Each scene shows the same named points in several views. A view is turned or mirrored, shifted and resized as a whole, has a little noise and may leave points out.

Scene 1
View 1
Q_730: [ -6 -15   2 -27  12  -1  20   4 -13 -21 -15  19  21   4  24  21   0 -32
  13 -14]
Q_696: [  5 -10   6 -17 -33  -2   7  16 -39  19 -14   7  -1   5   5  34   1  -8
  -6  10]
Q_412: [  0   1   3 -23   7   7  16   5 -16 -26 -15  11  15  -9  19  15   2 -32
  28 -17]
Q_473: [ -4 -22   0 -29 -21  16  40   1 -35   7 -26  37  21  11  16  28  -2 -35
   4  12]
Q_817: [ -6 -14  -4  -8  19  23  46 -10  10  -3  -5  31  17  10  14  62   0 -50
  -3   2]
Q_615: [  5  -3  -1 -15   5  -6  -6  13 -24  -2  -7  -5   3   0  15  15   7 -11
  14 -10]
Q_878: [  2 -21  -5 -19 -10  -3  45   2  12  -5 -14  25  33   2   9  42  -3 -23
   1   4]
Q_819: [  8  -9 -12   4  -9  24  20   1 -28  47  -8   5 -11  13   2  51  11 -21
 -13  24]
Q_939: [ -3 -27  -6 -23  -5  -1  35   1 -11   5 -14  27  24  12  17  31   1 -25
  -3   6]
Q_163: [  4   0  -8  -2   3  25   0   4 -52  34 -10  -1 -23   9  12  25  14 -26
   3  11]
Q_764: [ -1 -18 -10 -21   0   9  23   2 -28  10 -17  15  12   8  18  15   6 -26
  10   4]
Q_347: [  5  -2   3 -16 -26  22  14   8 -53  20 -20  13  -7   6   9  26   4 -26
   7  14]
Q_774: [  8  17 -10  -5  34  26   7   1 -11 -10  -4  -8  -3 -12  14  17  11 -36
  34 -19]
Q_597: [ 21  -9 -28 -13  16 -23   6  16  11   3  -5 -29  27 -13  13 -10  10  11
  24 -15]
Q_892: [  2  -9  -1  -9 -22  39  42  -5 -32  27 -17  30   1  11   3  55   1 -42
  -4  26]
Q_236: [  7 -13  -4  -3  -7   1  12   8 -13  28  -5   2  -1   9   3  48   6  -7
 -14  11]
Q_591: [-11 -20   4 -19   8   9  22  -1 -29   2 -11  29   5  16  22  36   3 -37
  -3   1]
Q_658: [  8   0 -11 -13  17  10  18   5  -3  -9  -7  -1  13  -8  14  18   8 -27
  23  -9]
Q_68: [  2 -11 -11  -4  24  25  50 -12  20   3  -4  25  21   5  11  55   4 -46
   4   4]
Q_89: [  3 -19  -9   7  12   8  15   1 -10  42   5   4  -9  18   7  61   9 -18
 -26  16]
Q_941: [ -3  -4   2  -4   5  20   3   5 -41  24  -6   7 -16  13  11  40  11 -30
  -5   7]
Q_988: [  0 -10  11 -18  -4  -7  13   8  -6 -13  -5  14  13   2  12  48  -1 -20
  -4  -7]
Q_358: [  9   5  -6 -14  -6  26  24   3 -26   3 -18   5   7  -6   8  20   6 -31
  25   0]
Q_928: [  2 -11  -8 -22  -3  18  47  -1  -1 -12 -19  24  30  -3  13  28  -2 -39
  20   0]
Q_48: [  2 -10   2 -14 -10  -3   0  13 -37  19  -9   1  -4   9  11  30   7  -9
  -5   4]
Q_975: [ 12  11  -7   1  12  24  15   2  -7   7  -1  -4  -5  -8   4  39   9 -29
  16   0]
View 2
Q_347: [-23  25   5 -18  34 -13  -1  13   3 -10  15  -1 -15 -10  25  29  17   5
   6 -23]
Q_48: [-17  14  21 -15  14  -9 -10   2 -15   0  14  -4 -28  -9  24  15   3   5
  -6 -20]
Q_819: [-19  -4 -10 -29  15  -2  -8  12  -3   1   6  11 -17  -3  13  13  34  21
 -22 -25]
Q_975: [-11  -9  -2 -49   5 -16   9   6  -2 -14   9  -8  -8   1  45   2  -3  24
   5 -21]
Q_236: [ -8  -1   8 -25   3  -9  -7   1 -21  -3   9   1 -17  -7  15   6   9  12
 -20 -27]
Q_591: [-11  20  -7 -20  19 -33   1  -1 -18   4  25 -14  -3  -4  28  34  -5  23
 -11 -10]
Q_696: [-17  22  21 -13  22  -8  -5   2 -14 -11  16  -3 -19 -16  11  16  10  -4
  -4 -30]
Q_730: [ -3  24   5 -22  11 -39   2 -10 -22  -3  21 -24   1   2  44  30 -34  14
   1 -15]
Q_892: [-17  13 -28 -30  30 -23   8  15  -2  -7  18   2  12  -6   6  31  30  22
 -16 -28]
Q_68: [  3  -7 -34 -48  -2 -39  12  -3 -16  -4  12 -11  24  13  29  21 -11  33
 -24 -24]
Q_473: [-12  38 -16 -13  30 -35   1   0  -7  -7  15  -6  11  -1  17  44   2   7
 -10 -27]
Q_615: [-12  11  27 -25  10  -8  -7  -1 -11  -8  11 -11 -31  -6  43   9 -14   6
   9 -18]
Q_941: [-24   4   2 -29  20 -11  -3  12  -8   4  20  -3 -25 -10  29  20  17  26
  -3  -7]
Q_878: [  8  17 -10 -25   6 -38   6 -11 -25 -14  11 -12  22   5  15  19 -19   3
 -20 -38]
Q_939: [ -1  24  -8 -14  11 -34  -4  -9 -20  -2  13  -9   7   3  22  30 -14   9
 -19 -27]
Q_774: [-11  -4   1 -53   6 -24   7   3   6 -12   8 -18 -14   6  74   9 -25  29
  19 -11]
Q_163: [-29   7   3 -26  23  -3 -10  13   7   2   9   3 -35  -5  37  20  21  24
  -2 -10]
Q_988: [ -1  12  14 -29   6 -28   8  -6 -31  -8  27 -19   0  -9  21  13 -17  11
  -6 -20]
Q_89: [ -9 -21   0 -32  -8  -8 -10   3 -28   9  11   4 -20  -5   8  -1  17  28
 -35 -21]
Q_597: [  5   5  26 -24 -14 -11 -18 -20  -8 -14 -19  -7 -28  19  62  -4 -47 -11
  -3 -39]
Q_658: [ -4   4   2 -40   5 -28   2  -4  -5 -12   5 -16  -7   9  56  13 -28  14
   7 -21]
Q_764: [-13  18   0 -21  16 -23  -6   0  -5  -1   9  -7 -12   3  39  28  -7  16
  -4 -17]
Q_817: [  0  -2 -30 -44   4 -44  15   0 -24  -1  24 -15  24   4  23  23  -7  37
 -23 -17]
View 3
Q_89: [-14   5 -18  17 -28  20 -15   8  28   8 -65  23  -1  20  13  10  17  17
  16 -29]
Q_817: [ 24  25 -14 -29   0   5  20  16  21  -3 -34  38 -12   7   9   8   8  31
   3 -12]
Q_48: [-21 -22 -11   9 -11  -8 -33   4  26   9 -26  -4 -11   6  15   4  26 -11
  15 -12]
Q_730: [ 17 -14  -8 -19  19 -26 -10  28  17  -7  -5  11 -23   5  22   4  16   2
  -3   4]
Q_597: [  4 -32 -33  -9  17 -41 -65  19  14 -52 -39   4  13  32  36   6  22 -35
 -23 -17]
Q_939: [  3  -9 -23 -13   3 -11   1  23  26 -11 -19  12 -13 -12  22 -14  25  11
   5 -17]
Q_412: [ 15 -11  -4 -33  25 -31 -21   9  10 -10  -1   6 -14   8  16  14  15 -13
  -2  11]
Q_358: [ -6  -6  -6 -32  10  -7 -17 -14   6 -19 -13   3  -4   3  12  19  16  -9
  15  -7]
Q_347: [-32 -16  -5 -12  -5   5 -16 -17  16   4 -10 -12 -13 -13   9  10  25  -7
  34 -10]
Q_591: [ -1 -10  -6  -4   5  -2   1  18  22   5 -14  12 -25  -3  17   8  16  16
  18  -3]
Q_928: [ 19   7 -17 -45  16 -18   6   7  13 -25 -12  17  -5  -9  15  -2  19   3
   2  -8]
Q_892: [-19  14 -12 -24 -16  26  17 -18  18   3 -26  11 -11 -21   2   4  21  18
  34 -22]
Q_68: [ 27  27 -17 -34   4   3  16  13  15 -19 -43  38  -2  11  12  12   7  24
  -1 -18]
Q_615: [-12 -25  -8   1   0 -18 -49   1  17   1 -23  -4  -7  19  18  13  22 -24
   5  -2]
Q_764: [ -9 -18 -16 -10  10  -7 -10  12  15 -23 -15   3 -15  -5  21   6  20   3
  16 -12]
Q_774: [ 12  -4   5 -29  21 -16 -34  -5  -1 -22 -20  14  -7  37  16  49  -2 -14
   2   9]
Q_878: [ 17   8 -27 -30   3 -18   2  20  24 -13 -25  23   0 -10  17 -25  26   5
  -6 -20]
Q_473: [-10  -7 -16 -24   5  -1  15   7  19  -9  -4   2 -16 -30  14 -13  28  12
  24 -13]
Q_163: [-42 -25  -2  14  -6  18 -22 -13  10  -8 -24  -9 -18   7  14  34  14   0
  39 -11]
View 4
Q_774: [-45  35  26 -36  -4  15  -1  35   2 -14   5  -8  -3  -8  22   9  16   7
 -28   3]
Q_597: [-61  14   5  -9   3  33 -16   0 -22 -36  10 -20  -9  18  25 -10 -22   6
 -34  24]
Q_941: [-24  27  10 -34 -15 -28 -11  12 -12   3   0  -9   2 -16  -3 -17   3  -6
  -5   9]
Q_358: [-17  25  19 -13 -19   3   0  26   3 -14  23 -10   0  -7  -1   0   3  12
 -20   0]
Q_48: [-20  16  11 -15 -19 -18 -12   8 -23  -4   7  -9  -5  -7  -8 -21  -8   4
  -9  21]
Q_892: [ 15  26   7 -17 -27 -20   7  15  17  11  31  -1  12 -17 -24 -10  -8   0
  -3 -14]
Q_658: [-35  27  19 -21  -4  22   2  21  -2 -12  11  -4  -4   1   8   3  -1  10
 -26  10]
Q_764: [ -8  31  16  -9 -11  -1   3   4  -5 -16  14  -4   1   8  -3 -10  -1   9
 -12  12]
Q_615: [-36  15  16 -18 -17  -5 -14  18 -26 -13   5 -12  -7  -6   4 -14  -3   8
 -20  22]
Q_975: [-35  23  11 -33 -11   6  -4  28   5   1  17  -8   1 -18   4  -1  -4  -1
 -21  -2]
Q_988: [-21  15  20 -20  -9  15   5  16 -15  12   6  15  -6  -5 -18  -9 -14   7
 -14  24]
Q_473: [ 18  27  20   3 -21  -4  14   5   4  -7  24   6   2   4 -21 -10  -4  16
  -6   5]
Q_347: [ -2  18  17  -5 -32 -27  -7  21  -9  -9  21 -13  -1 -12 -12 -15   3  13
  -8   5]
Q_163: [-19  29   9 -26 -22 -37 -16  15  -7  -9   9 -21   5 -16   4 -16   9  -1
  -6   1]
Q_817: [ -4  37  13 -33   5  20  23  11  21  23  14  22   7  -6 -17   1 -10  -5
  -8  -2]
Q_939: [  1  26  13  -7  -6  11  10  -6  -2  -3  14   9   1   9 -18 -11 -15   6
  -9  16]
Q_696: [-11   6  10  -5 -29 -20 -10  12 -21  -4  19  -9  -6 -12 -18 -22 -14   9
  -8  19]
Q_68: [-10  37   8 -33   4  28  19   9  27  14  19  15   9  -4 -10   4 -15  -8
 -13  -8]
Q_819: [-10  21  -6 -27 -21 -29 -11   6   7   7  20 -16  10 -19 -10 -21 -17 -13
  -3  -7]
Q_928: [ -5  29  21  -8  -7  28  16  16  13  -6  25  10   0   6 -11   4  -8  13
 -20   1]
Q_412: [-24  26  34 -12  -8  23   8  26  -9 -11   9   5  -8   3   0   4   7  21
 -25  18]
Q_236: [-22  13  -1 -23 -13 -10 -11   2 -11   8  13  -5   0 -12 -15 -22 -23  -9
  -6  11]

Which points are out of place in each view (at most two, in the order of its rows)? Write none if all are in place.
view 1 | Q_615
view 2 | Q_89, Q_764
view 3 | Q_163
view 4 | Q_941
